Each row is a point on a tangle of strands that fork, close into loops and nearly touch. The rows are in no order.
Two points are linked if the straight distance between their rows is under 46. Some points are linked to none.
K_821: [-13   7  14  15  16  -4  21   4  25   2 -12  19 -15   4  14  17   1  -9
  -4 -18 -12   3  -5 -12 -18   3 -15  12   2 -25 -40   6 -21  -8]
K_93: [ -1   2 -14 -23  -5   2  14  19  -7  23 -10  19  -6 -12  -3   6  15  -4
  -7  10 -14  -1  28   9  -3  29   1  36  13  -8  15   7   9  31]
K_672: [-18  12  -5 -10  26   8 -51 -14 -25   4  17  -8  -9   4  -4   7 -10   4
 -27 -13   6 -27  37  -3  23   1  -6 -16 -32  -8   3  -1  -1 -10]
K_404: [ 22   6 -25 -19  -5   6 -14  -2 -34  -4  10  -8  -2   7 -16  -3 -11   4
  -5  10  -1  -6  14  26   7   3  21   6  -1   9  48   9  15  13]
K_179: [-11 -17  15  10 -11 -18  15   7  35 -22 -30   4   7  -5  -1 -22   2  13
   6   3   7  14 -23 -16  -4  -9 -21 -26  14   3 -30 -21  -4  -1]
K_721: [ 12 -22 -22 -38 -16  13  14   9  -7  16   1   1   5 -11 -12 -28  11  -9
   1  13  -4   4  -5  38  30 -10  13  -6  18  16  27 -15  10  13]
K_626: [  1 -25 -17   3  -3 -14  27   2  26   5 -20  14 -13 -13   4 -10 -19  -6
 -12   6   6  -4   9  -7  21   4   6 -14  11 -14 -25 -16   0 -12]
K_412: [  5 -29 -19 -35 -17  10  25  12  11  18  -3   4   5 -16  -7 -34  16 -11
   2  10   0   6  -9  26  33 -12   9 -13  21  12  10 -20   6   5]
K_812: [  3  -5   0 -10  -5   2  30  15  14  -8 -11   6   9  -2  -6 -23  20  -2
  12  15   1  13 -11   9   6  -1   0   2  20   5   1  -7   4  12]
K_561: [-29  12  23  22   9   9 -20 -12  12 -12   0  -1   7   0  11   7  -2   4
  -4  -8   4  -5 -18 -20  12 -16 -32 -22 -14   8 -32 -24 -11 -22]
K_473: [-13   3 -14 -12 -10   8  -7  -1  -5  25   3   6 -13 -38   8  17  -9   3
 -23  -5  15 -10  40  -8  36  15 -12  -5  -9  -8 -30 -18  27 -16]
K_751: [ -8 -16 -10   6 -16   2   2 -13   6   4   5  -3  -2 -20   5   0 -17  -4
 -15   7  20 -11   7  -6  51 -11  -8 -28   3   3 -26 -39   9 -31]
K_917: [  5 -17  -7  -9  -1   2 -29 -22 -10 -16  -8  -8  -8  -2  -5 -17 -21  10
 -17  10  18 -14   5  13  37 -11  14 -29 -13   5  26 -12  -1 -14]
K_803: [-9 12 -2 -6  4 12 30 22 -4  2  0  5  4  3 -3 -2 22 -7 10  8 -5 10  0 10
 -9  6 -5 31 16 -3  2 -1 -2 24]
K_469: [-31  20  18  19  19  15 -14 -11   6   0  10  -1   0  -2  15  16  -5  -4
  -8 -13   3 -10  -5 -14  15 -11 -29  -7 -18  -3 -38 -19 -10 -24]
K_548: [  7 -16  -6 -14 -14   7 -11  -8  -6 -15 -11  -7   4  -6 -10 -24  -6  10
   0  14  10   1 -12  22  29 -15   9 -22   2  22  30 -13   8  -2]
K_906: [ -7 -12   1   6   4  -8  33   9  30  -8 -24  14  -3  -3   6 -14   0  -1
   0   6   3   7 -12  -9   5   0  -6  -9  17 -12 -31 -16  -6  -6]
K_436: [-12 -18  -1 -22  -7   6  44  28  26   7  -9  10  13 -13   3 -31  25  -7
  12  12   6  17 -10   6  18  -4  -6  -4  26  -3 -22 -25   1   8]
K_483: [-31  20  10   7  21  16   5   9   6   7  -1   8  -9  -3  13  17  -2  -8
  -6 -14  -7  -6   4  -4  -3   0 -21  14 -10  -8 -29  -6 -15  -5]
K_388: [ 22  13  -9  10  -1  -9  -3  -2 -18   5  18  -5   1  18  -4  21   2  -6
   6   0 -12  -8   8  -1 -29  12  18  30   0  -2  21  25  -1  11]
K_222: [  7  12 -20 -21   3   3 -16   6 -24   8  -1   3  -9  -1 -11  10  -2   4
 -16   5 -10 -12  29  13   2  16   8  14  -7  -3  33  16   5  18]
K_170: [-24  15  11   6  16   8  14  10  14  12  -8  17 -14  -5  15  21   0 -10
  -8 -18  -9  -2   8  -7 -13   8 -19  20  -5 -18 -34   1 -14  -2]
K_738: [-10  -4 -21 -33  -4  16 -15   4 -17  22   4   8  -6 -24   0   0 -11  -6
 -18   3   6 -18  28  21  43   0  -5 -10  -6   5   7 -23  14   0]
K_164: [  8  -2  -3   2  11  -4 -17 -16   3 -16  -8  -3 -16   7  -3  -3 -16   7
 -15   3   5 -11   8   4  10  -2  11 -10 -15  -3  13  10  -8 -12]
K_34: [  9  16  -4   5  10  -1 -27   3 -29  23  25 -15 -10   9  -9  38  -1   1
  -7 -10 -20  -8  20  -6 -32  10   9  22 -18 -11  18  39 -16  11]
K_737: [ 25 -15 -18 -26 -15  -7  35   8   2   9   6   5   7  -4 -10 -24  23 -11
  10  22  -4  10   5  23   8  12  21  17  29   0  20   0  16  24]
K_529: [ 19  -1   4   0 -14 -12  33  10   8 -14   0   1  19   8  -3 -19  27  -2
  24  14   4  18 -13   2 -19   8   6  10  23   1   4   1  17  18]
K_240: [  1   6  -2  -2  12 -11  -7   1  10  15 -16  18 -20  -3   7  24  -1  -1
 -17  -5 -16 -11  26 -10 -13  24  -3  16 -12 -21  -6  22  -8   4]
K_40: [  3  -7  -8   4  10 -10  -3 -11  15  -6 -15  10 -21  -1   4   1 -20   0
 -18   2   0 -15  16  -5   9   6   5  -9 -11 -12  -7   4  -9 -13]
K_842: [  7 -29 -16  -8  -7 -12  27   3  24   1 -20  11  -7 -10  -2 -20  -6  -6
  -7  15   1  -2   3   6  21  -1  11 -13  16  -6  -4 -10   0  -6]
K_934: [ -2   4   6   2  14   5 -52 -26 -24 -22  11 -26  -2  16 -10  -5 -14  21
  -9  -5  15  -7  -4   4  14 -15  11 -19 -26  10  37   7  -5 -13]
K_218: [ -6  -5   3  22  11  -9   4 -12  25 -12 -17   9 -16   3  10   1 -20   0
 -13  -8   2  -5  -7 -19   3  -2  -9 -16  -6 -16 -31  -5 -15 -23]
K_694: [ -3   3   6   5   9 -14   9   3  20  16 -17  25 -20  -2  11  26   3  -6
 -13 -13 -19  -4  16 -12 -22  22  -7  24  -1 -28 -23  18 -13   6]
K_779: [-23  16  -8 -13   6  17 -35  -9 -25  19  17  -1  -3 -20   3  19  -8   3
 -25 -10  15 -19  44  -6  38   6 -18  -6 -22  -7 -16 -19  25 -12]
K_879: [ 27 -11   2  14 -11 -24  12 -15  17 -21 -15   1   2  13  -2 -10  -1   9
  10   9   6  11 -15  -5 -18   5  19  -1  10   0  11  13   8  -2]
K_952: [  5 -16 -11   7   6 -16  16  -5  25  -4 -22  16 -18  -3   4  -3 -19  -3
 -15   5   0  -7   9  -8   9   6   5  -8   2 -17 -18  -3  -7 -12]
K_573: [ -3  -4   0   1   8 -16  25   7  27   8 -19  27 -16  -1  11  12   3  -7
 -10  -4 -12  -1  15  -8 -12  19  -5  21  10 -25 -27   6  -8   6]
K_962: [  0  12  15  14   5   0  20  10  10  -8  -5   2   4  14   1   6  20  -2
  14  -4  -8  11 -18  -5 -28  -2  -6  19  10  -5 -12  12 -12   9]
K_441: [ -5   7   3   4  27   0 -37 -17  -6  -4   8  -9 -17   8   0   6 -12   5
 -22 -11   0 -20  18  -3   5  -1   1  -9 -31 -10   2  16 -16 -16]
K_853: [-22   7   2   2   2  18  -6  -5  -1  -1   6   3   5 -11   7   4  -9  -4
  -8   6  13 -11   2  -1  40 -10 -19 -14  -3   9 -20 -37   5 -18]
K_940: [ 18   0  -1  -5  -9 -13  44  14   5  -1   8   5  17  10   1 -14  37  -7
  24  19   1  15  -6   5 -16  18   8  31  30 -13  -2  -1  14  28]
K_813: [ 18   9  18  24   4  -7   3   0  -2  10  16  -3  -1  15   1  28   6  -9
  14 -12 -17   4 -14  -7 -43  -1   8  25   2 -13  -8  34 -21   1]
K_558: [ -2 -15  -6  -6   5   2 -36 -28 -10 -14  -1  -8 -10  -1  -1 -12 -23   4
 -23   6  21 -22  15   6  41  -9   9 -32 -18  -1  13 -17  -1 -19]
K_299: [ 12  18   1  11  12   0 -20  -1 -22   9  24 -18  -8  15  -6  25  -6   0
  -1  -9 -13  -6   7  -1 -29   1  12  17 -16  -4  18  34 -17   0]
K_465: [ 17  -5  26  26  -9 -21  -8 -16  18 -17 -10 -10   2  13   3   3  -5  14
  15 -16   2  17 -28 -19 -43  -6   1  -6  -2   5  -6  26  -8 -10]
K_914: [ 33 -11   5  17 -14 -24  -3 -23   7 -19  -6  -6  10  19   6  -3  -9   8
  18   1  11   8 -17 -13 -31   7  27   2   3   8  23  20  16  -6]
K_430: [-29  20   4   1  18  18   6  12  -1   3  -2   7  -4  -2   8   9   3  -5
  -4  -6  -4  -5   1   4   5  -2 -18  13  -4   0 -16 -12  -9   0]
K_445: [ 19  -2  23  26  11 -11 -21 -21   6  -6   7 -14 -10  17   2  12 -12  12
   0 -15  -3   4 -17  -9 -28  -6  10  -6 -18  -7   3  39 -23 -21]
K_876: [ -4 -26 -11   5  -2 -13  38  11  31   2 -21  13  -4 -12   7 -16 -10  -6
  -6   6   7   3  -5 -11  17   0  -2 -15  21 -15 -35 -22   0 -12]
K_498: [  9  16 -21 -15   0   0 -20   7 -30  12   6  -2  -9   3 -11  21   2   4
 -12   1 -15 -10  30   3 -12  20   9  24  -8  -6  34  23   4  20]
K_754: [-17  -1  -8 -15   4   9  26  16  14  11  -9  18  -7 -15   8  -3   0  -8
  -6   3   2  -4  16   6  16   9  -7  10  10  -4 -19 -17   2   2]
K_139: [  5   1  14  11   8  -1 -49 -28 -15 -21   9 -33   1  15  -5  -3 -14  26
   0 -11  16   1 -12  -6  -3 -13  11 -19 -27  14  32  19  -6 -15]
K_778: [ 10   0 -14 -19  -4   0  23  11  -1   9  -3  10  -3  -5  -6  -4  12  -6
  -1  16  -9   2  17  17   3  17   9  26  19  -2  15   4   7  23]
K_872: [ 26   1  18  25   2  -8 -22 -14 -10   2  23 -19   9  19   6  17 -14   1
  17 -13   0   4 -18 -12 -43  -3  21   1 -14   4  16  37  -8 -13]
K_973: [  8  17 -13  -2   3  -4 -22   6 -28  19  14  -6  -8   7  -8  33   5   3
  -8  -4 -19  -9  25  -6 -28  18   8  28 -12 -10  25  34  -6  17]
K_253: [ 14 -11  -5 -11 -12  -2  25   6  10 -10 -10   2   6  -3 -10 -27  12   1
   9  19   3  10  -9  13   8  -2  10  -1  20  10  12  -2   8   9]
K_256: [-12  -6 -20 -26 -16  15  -7   2 -11  31  13   5  -5 -34   4   8  -9  -5
 -18  -1  14 -14  30  14  52  -2  -8 -11  -1   6 -13 -34  23 -12]
K_186: [-22   1 -12 -26   0  16  21  24   3  24  -7  20  -5 -22   7  -2   2 -10
  -8   2   0  -1  24  11  16  16  -8  19   9  -1  -8 -17   9  14]
K_971: [-14 -20 -10 -26  -6  10  39  23  19  18  -5  12   7 -19   5 -24  15 -13
   4   8   5   8  -2  12  27  -4  -2   0  24   2 -16 -27   3   3]
K_377: [ -2  10  -4  -4   9  -2   5   7   5   8 -11  12 -15   1   2  14   3  -3
 -10   0 -12  -8  19   2  -9  17  -2  21  -3 -11   0  14  -8  10]
K_907: [-21   8  13  15  10   4  13   5  20 -11 -15  11  -2  -1  11   0   0   1
   0  -7   1   1 -18 -12   0  -6 -21  -7   2  -4 -36 -15 -13 -12]
K_508: [ 18 -30  -9 -19 -21 -10  31   4  17  -2 -13   1   9  -6 -10 -38  17   0
  10  19   3  17 -13  14  14  -5  17 -13  24   8  12  -7  11   7]
K_122: [ -2   1  12  17  11 -11  23   3  29  -9 -19  16  -9  10   8   5   4  -2
  -1  -8 -10   7 -13 -11 -19   2 -10   6  10 -21 -32   7 -18  -5]
K_135: [ -6  15  29  21   4   2  12  11  12  -7  -6  -1   5  10   1  11  20   0
  18 -17 -13  16 -29 -10 -36 -10 -16   9   5  -5 -24  15 -20   3]
K_908: [-19  -3  11   7  -7  10 -18 -14   4 -11   0  -1  13 -10   5  -2  -9   1
  -8   8  16  -8  -8  -9  42 -17 -20 -31  -5  15 -13 -40   4 -21]
K_943: [ -9  18 -17   3 -12  18   5  22 -43 -10  28 -13  24  14 -11  -1  11  -2
  32   3  -5  21 -16  -2 -21  -7  -5   7   7  29  33 -10  18  29]
K_420: [-17  19  17  12 -14  -1 -27   8 -13 -19  11 -23  22   6 -14   1   5  19
  26 -10   0  17 -20  -4 -25 -20 -21  -6  -8  43  14  -6   7  16]
K_101: [ 16   8   2  14  -7 -13  27   7 -10   0  17   2  21  20   6   4  28 -15
  29   4  -4   6 -13  -8 -41  14  12  34  19  -8   1   6  12  23]
K_559: [ -1   6 -19 -26   4   7 -13   7 -16  12  -9  10 -11 -12  -5   4  -6  -1
 -18   5  -6 -16  32  12  15  13   1   5  -9  -2  21   5   6  12]
K_954: [ 17  -6  29  24   0 -14 -37 -27   2 -11   5 -30   2  14   5   8 -17  22
  15 -20   9  11 -24 -18 -34  -9  10 -16 -22  12  14  38  -9 -18]
K_266: [-20  12  -5  -5  11   9  -2   4   4  11  -4  12 -13 -14  11  14 -10  -4
 -15  -7   1 -14  26  -4  12  11 -13   5 -14  -9 -21  -8   1  -7]
K_728: [ -5  10 -10 -15  15  -1 -32  -2 -12  12  -8   7 -17  -8   1  13  -6   3
 -26  -9  -4 -22  38  -8   7  20  -1  -4 -26 -14   8  17   2  -1]
K_205: [ -1 -16   4   0  -3 -12  39  15  32 -10 -25  13   5  -1   2 -21  14   1
   7  12   3  15 -14  -5   0  -1  -5  -6  24 -13 -24 -13  -3   4]
K_901: [  8   8  14  19  11  -4 -14 -12   6 -12  -1 -10  -8  15   0   6  -5   8
   0  -8  -4   1 -13  -3 -18  -7   3  -2 -15  -1   3  23 -18 -14]
K_608: [  8 -33  -2 -10 -26 -14  20   2  24 -11 -23  -2   8 -10 -10 -38   7   8
   9  16   8  17 -17   5  12 -10   7 -24  19  12   5 -13   7   1]
K_8: [-26  18  13  10  34  17 -44  -8 -21   6  26 -20  -5  12  -2  17  -5   3
 -14 -15 -10 -13   6  -2   3 -15 -12  -6 -33  -5  -3  13 -26 -12]
K_976: [ -1 -23 -14 -18  -7   0  31  11  19   7 -13  12  -1 -16   2 -22   2  -9
  -3  12   3   0   1  12  26  -2   7  -9  18   0  -8 -18   2  -2]
K_223: [ 29  -4   7  17 -10 -18 -13 -21  -2 -12   5 -12  16  21   9   3 -13   3
  22  -5   9   4 -18 -15 -38   5  28   1  -4  14  28  22  12  -6]
K_121: [ -7  -7  -8  -1   3   3  -2  -8   8  -8  -9   5  -8  -9   3  -7 -16  -2
 -14   6  10 -14   7   2  30  -5   0 -19  -5   1  -7 -18  -2 -17]
K_850: [  5  -4  -3   0   4 -14  30   6  22   1 -16  20 -11   2   4   4   8  -4
  -5   7  -9   3   9   1  -8  17   3  22  16 -18 -14   5  -5  10]
K_380: [  7   8   2  13 -11  -7  14  12 -21  -3  22  -7  34  20   6  -3  17 -18
  39   0  -3  10 -20 -16 -52   5   8  13  11  12  14  -3  18  28]
K_442: [-11  -2 -16 -33  -5  10  15  22  -5  28 -10  19  -4 -21  -1  -1   7  -7
  -9   7  -8   1  28  14   9  24  -2  23  10  -4  11  -4  12  25]
K_15: [ -5 -15   2 -12  -6  -4  39  19  28  -6 -17  10  10  -7   0 -29  22  -1
  11  14   4  17 -13   1   8  -3  -5  -7  25  -4 -18 -17   0   8]
K_68: [ 25   5  -3  19  -3 -17   3  -6 -11   6  20   0  10  22   5  20   5 -14
  18  -1 -10  -6  -6  -7 -42  12  23  33   7  -5  10  23   2   8]
K_249: [-13  -2   2  -2  13   9 -47 -29 -18 -11  15 -11  -3   5  -1  -4 -16   2
 -24  -1  19 -25  20   0  44 -14  -1 -30 -23  -1   8 -22   1 -20]
K_401: [ -9 -13 -13  -6 -23  10   9  -6   5  19  13  -3  -2 -30   4   6  -7  -5
 -14   3  20  -8  12   3  56 -12 -11 -15  11   5 -29 -40  16 -27]
K_599: [  9 -12 -23 -32  -6  12 -13  -2 -20   8  -1   1  -6  -9 -10 -13 -11  -1
 -15  12   1 -15  16  34  36  -8  11 -13  -1   9  31 -11   8   6]
K_50: [  8   5  14  13   1 -10  30  10  17 -11  -9   7   6  15   3   0  26  -2
  16   0  -6  15 -17  -6 -29   5  -3  19  18 -15 -18   9  -5  12]
K_359: [ 26   3  14  26  -1 -15   2  -5  -8  14  26   1  10  19   6  30   6 -17
  21 -10 -15  -1 -16 -10 -51   7  19  30   8 -13  -6  30 -11   4]
K_431: [  4   9 -27 -22  -9  23   7  16 -37  -1  19  -7  11   3 -18 -12   5  -1
  12  15  -5  13  -6  28  12  -5   3   9  15  21  39 -10  17  27]
K_82: [-17   7 -10  -3   0   8  -1  -3   2  14   3   7 -12 -25  10  16 -14  -1
 -18  -6  13 -14  30  -6  30   8 -15  -1 -10  -6 -34 -22  15 -17]
K_417: [-16  10 -13 -18  -1  13 -28  -1 -19  23   5   5  -9 -31   5  16  -6   4
 -25  -9  14 -18  45  -9  34  17 -11 -11 -21 -10 -16 -13  27 -11]
K_970: [-19  16   0  -3  10  17  19  19  -2  -2  -3   5   3   1  -1   0  12  -3
   5   2  -5   5  -4   9   1   0 -12  20   8   2  -3  -7  -6  13]
K_157: [ -2 -30   5   6 -18 -21  15   1  32 -19 -32   0   5  -8  -6 -31  -2  13
   5  10   9  15 -20 -11   4 -10  -4 -28  15   7 -11 -15   0  -1]
K_221: [ 13   0 -21 -25   0  10 -21  -3 -28  -5   3  -5  -7   0 -15  -9 -14   6
 -13   9   2 -12  16  31  25  -3  14  -6  -3   8  41  -1   9   9]
K_522: [ -1  -9  19  16  -7 -20   9  -2  30 -27 -27   1   3   5  -2 -14   4  16
   8  -3   2  17 -26 -16 -20  -8 -13 -15   7   1 -20  -1  -7  -2]
K_701: [  3   3   1   1  13   2 -35 -20 -12 -20   2 -15  -9  12  -7  -5 -14  13
 -12   0  10 -12   2   6  13  -8  10 -13 -22   5  27   8  -8 -14]
K_968: [ 12 -36 -16 -28 -21  -3  31   8  18   9 -10   3   5 -12  -9 -40  18  -6
   5  16   1  12 -13  19  24 -11  14 -17  24   8  11 -15   6   4]
K_824: [ 12 -12 -20 -30 -12  17  -1   4 -17   5   0  -3   4  -7 -15 -24  -1  -1
  -1  15   0   1  -4  38  32 -12  11 -10  10  19  34 -13  11  10]
K_521: [ 10 -16  -7 -10  -8   3 -18 -17  -7 -18 -12  -6  -4  -3  -8 -20 -14  10
  -9  12  14  -6  -4  18  31 -12  14 -23  -5  12  29  -9   3  -8]
K_912: [ -3   7 -13 -20   6  -1 -16   6  -8  18 -16  15 -15 -13   1  14  -3   1
 -22   0  -7 -17  36  -4   5  25   0   5 -16 -13  10  13   6   7]
K_349: [ -7 -13 -20 -18 -24  10   5   0  -2  31  12   1  -8 -38   3   8  -7  -4
 -18  -2  17  -8  27   9  52  -2  -9 -10   5   3 -26 -33  22 -21]
K_334: [ 26 -10 -18 -22 -19   2  24   4  -9   2   7  -2  11  -2 -13 -27  13  -6
  13  20   1  11  -4  26   8   2  20   5  23  12  32  -2  21  20]
K_369: [ 27 -16   3  11 -13 -27  28  -6  22 -18 -14   6   7  12  -2 -15  13   6
  13  14   3  16 -16  -5 -19   8  15   5  21  -8   0   7  10   5]
K_237: [-11  11 -11 -17  19   5 -41  -6 -21  12   0   1 -14 -10   0  11  -6   3
 -28 -14   3 -26  43  -9  18  16  -3 -15 -32 -14   2   8   8  -5]
K_415: [ 17   6 -21 -14 -12  10  17  11 -27  -2  17  -6  15   6 -12 -14   8  -6
  17  16  -2  10  -3  19  -1   4  13  14  17  16  36  -2  22  26]
K_444: [-11  11  34  22   4  -1  -3   3  17 -12  -9  -3   1   5   2   8  10   6
  12 -19 -12  15 -32 -13 -32 -15 -22  -6  -4   0 -27  13 -22  -7]
K_756: [-15  11  27  22  14   3  -7  -4  16 -11  -9  -1  -3   6   6   8   2   3
   3 -17  -9   4 -27 -12 -16 -13 -20  -9 -11  -2 -27   8 -25 -14]
K_783: [-23  11 -15 -24   7  18 -16   8 -19  18   5   8  -7 -20   2   9 -10  -4
 -18  -1   2 -17  32  11  31   8 -12   1 -12   1   1 -19  11   2]
K_903: [ -5  14  18  18  21   6 -15  -5   0   3   8 -10 -11  11   1  18  -3   0
  -5 -15 -15  -2  -9  -3 -19  -8  -6   4 -20  -9  -8  26 -30 -11]
K_472: [-26  13  -6  -8  10  19 -10   2  -8   6   8   6  -1 -12   6   8 -10  -5
 -12   0   6 -16  15   6  34  -4 -14  -2  -9   4 -11 -26   3  -9]
K_56: [-13  -3  -3  -4   6   4  29  11  20  -1 -15  15  -4  -6   8  -7   1  -6
  -3   5   1  -1   2   0  11   3  -7   2  11  -6 -22 -14  -4  -3]
K_817: [ 26   7 -20  -5  -9   1  -3  -4 -29  -8  15  -7   8  14  -8  -3  -8  -2
   7  12   1  -2   5  13  -8   6  25  13   5  12  45  10  19  12]
K_537: [ 16 -19  -8 -21 -26   7  -8  -3 -11  -9  -4 -11  14  -8 -16 -31   1  11
  11  13   9  13 -19  28  21 -16  11 -19  10  32  37 -13  20  11]
K_839: [ -2  -5   9  22  12 -16  12  -7  30 -13 -20  12 -15   8   8   3 -11   0
  -7 -10  -6   3 -15 -18 -12  -2  -8  -7   0 -19 -29   6 -19 -16]
K_531: [-25  13  26  20  11   7 -17  -5  12 -13  -5  -2   4   4   7   5   1   6
   0 -11  -4   0 -24 -15  -2 -16 -28 -15 -13   7 -26  -9 -20 -16]
K_871: [ -8  24  11  19   6  14 -20   7 -24  -4  20 -25  10  12 -10  15   3   8
  14 -10 -10  11 -23  -7 -25 -17  -5   1 -15  18  12  15 -14   1]
K_228: [ 11  -6  20  22  -5 -19   3 -10  25 -23 -20  -1  -2  11   1  -5   0  13
   9  -8  -1  16 -27 -16 -28  -4  -4  -8   3   0 -12  14  -9  -7]
K_46: [ 19  14 -16   3  -1  -1  -2   0 -24  -4  17  -7   4  16  -6  12  -3  -4
   5   5  -7  -4   7   6 -21   9  18  24   1   5  32  17   7  12]
K_713: [ 12   1   2  15 -10 -16  16   5 -19   0  24   1  36  24  14  -2  20 -26
  38   4  -4   1 -20 -19 -56  13  18  21  12   0  10  -3  15  27]
K_723: [-12 -11   2  15 -13   3 -11 -21   5  -7   3  -7   5 -13   5   0 -16   0
 -15   9  22  -9  -1 -14  48 -15 -14 -34  -3   5 -23 -42   6 -31]
K_19: [ -7  15 -23 -10 -10  24   2  20 -43  -8  24 -10  18   8 -18  -7   9   3
  23  10  -3  21 -14  16   3  -9  -5   5  13  29  38 -15  19  28]
K_78: [  7   7  -1   3   5  -8  20   5   9   1  -7  12  -7   9   0   9  12  -3
   2   4 -11   1   7   3 -16  13   2  29  10 -11  -2  14  -7  12]
K_427: [ 25   2   8  20  -2  -8 -20 -16 -14  -5  17 -17  14  23   6  11 -15   0
  18 -10   3   1 -15 -13 -40   1  27   2 -11  12  29  28   4  -7]
K_189: [ 14  14  14  22  10   2 -18  -5 -17   7  25 -20  -1  16  -3  24  -6   0
   9 -12 -11   2 -11  -5 -35  -6  11   9 -15  -2   9  36 -19  -6]
K_10: [ 14   8  34  28  10  -2  -7  -3   1  13  18  -7  -6   8   1  29  -1  -6
  10 -18 -21   9 -20  -7 -40  -9   0  10  -6 -17 -18  43 -33  -9]
K_733: [ 26 -11   5   5 -17 -26  32   1  18 -16  -6   3  19  10  -1 -20  23   2
  23  16   6  20 -16  -5 -25  11  13   6  24  -4   0   2  19  14]
K_242: [ 13   1  18  17   2  -5 -43 -25 -12 -14  12 -34   5  16   2   4 -17  21
   9 -16  14   6 -18 -11 -22 -10  14 -15 -26  16  30  29  -3 -16]
K_184: [ 20  -7  37  28  -9 -18 -23 -19  10  -4   7 -20   7  11   7  12 -14  12
  22 -23   0  17 -30 -21 -50 -10   5 -12 -12   9  -1  37 -10 -14]
K_488: [-31   5  15  -6  -4  12  12  25  12  -8  -9   5  22  -9  -2 -17  23   5
  17   7   4  13 -20   1  14 -12 -29  -8  15  21 -18 -32   1  12]
K_884: [-19   8   3  -1  25  11 -53 -26 -22  -7  21 -12  -2   9  -3   3 -11   3
 -25  -8  14 -26  24  -3  36 -12  -6 -23 -28  -2   5 -15  -2 -18]
K_208: [ 10   1  45  28  -9 -10 -24  -7   3   0  15 -22  13   3   1  16 -10   7
  28 -27  -6  19 -32 -18 -55 -17  -7 -11 -12  13 -10  34 -14  -5]
K_590: [  6   9  -2  -2  -3  -3  35  15  -2   3   5   6   7   9  -2  -1  28  -8
  15  10  -6  10   1   7 -18  15   3  40  23  -9   2   3   5  28]
K_959: [ 23 -14 -12 -19 -23   4   6  -2 -11  -7  -1  -7  13  -4 -14 -32   4   3
  14  17   8  13 -15  24  12  -8  18 -11  15  25  39  -7  22  11]
K_568: [-37  25  -2  -6  18  21 -39  -9 -28  13  28  -6   2  -4   2  21  -7  -1
 -20  -9   7 -19  33  -4  36  -5 -22  -4 -23  -3 -11 -26  12  -9]
K_921: [ -2 -28  -4  15  -7 -13  -9 -20  17 -20 -25  -5  -8  -5   0 -18 -26   7
 -13   9  17  -5 -10 -13  26  -7   6 -34  -6  -2  -3 -16  -7 -23]
K_594: [ 12 -14 -18 -26  -8  -1  28  10   9  11  -7  12  -3 -10  -6 -17  11  -9
  -3  16  -8   2  12  23  15   9  12  11  20  -1  12  -2   7  16]
K_262: [-38  24  12  11  22  20  -8   2   0  13  11   3  -7  -6  16  24  -4  -6
 -10 -18  -4  -8   6  -8   4  -4 -28  12 -19  -8 -36 -11 -12 -13]
K_500: [ -4  13 -12   7 -14   8  11  20 -37  -5  30 -11  33  19   0  -2  12 -14
  38   2  -4  15 -17 -15 -42  -1   3   8   7  23  29 -10  19  32]
K_146: [-17  14  -1  -4  16   5 -12   5   3  20  -9  14 -17 -12  11  23  -4  -3
 -19 -14  -8 -14  29 -14  -5  19 -13  12 -21 -18 -16  11  -3   0]
K_617: [ -6  15  29  22  18   9 -12   1  -2  11  14 -11  -9   6   0  24   0  -3
   3 -19 -21   4 -17  -5 -28 -12 -10   6 -14 -11 -17  32 -36  -8]
K_124: [ -3   9  41  26  -4  -8 -18  -2  11  -8   1 -16   7   3  -3  10   4  12
  20 -24 -10  18 -34 -16 -42 -20 -19 -10 -10  12 -19  22 -20  -6]

A piece is all that can be reached along the links. How many separate loops has the piece of each point below (a circle has one, a figure eight two, a Y none), and how many tips (points with one link)?
K_218 => loops 3, tips 4
K_240 => loops 1, tips 1
K_472 => loops 1, tips 0

How many points has the smallest loop of links through each point below? Write - if it is on no loop.
K_783 => 10
K_626 => 9
K_850 => 6

Name the points in between on the shortest way along the links from the first point to the second, in order.
K_940; K_879 => K_529 > K_733 > K_369
K_872; K_590 => K_427 > K_223 > K_914 > K_879 > K_369 > K_733 > K_529 > K_940
K_164; K_444 => K_701 > K_934 > K_139 > K_242 > K_954 > K_184 > K_208 > K_124
K_559; K_917 => K_912 > K_728 > K_237 > K_672 > K_884 > K_249 > K_558
K_737; K_237 => K_334 > K_959 > K_537 > K_548 > K_521 > K_917 > K_558 > K_249 > K_884 > K_672
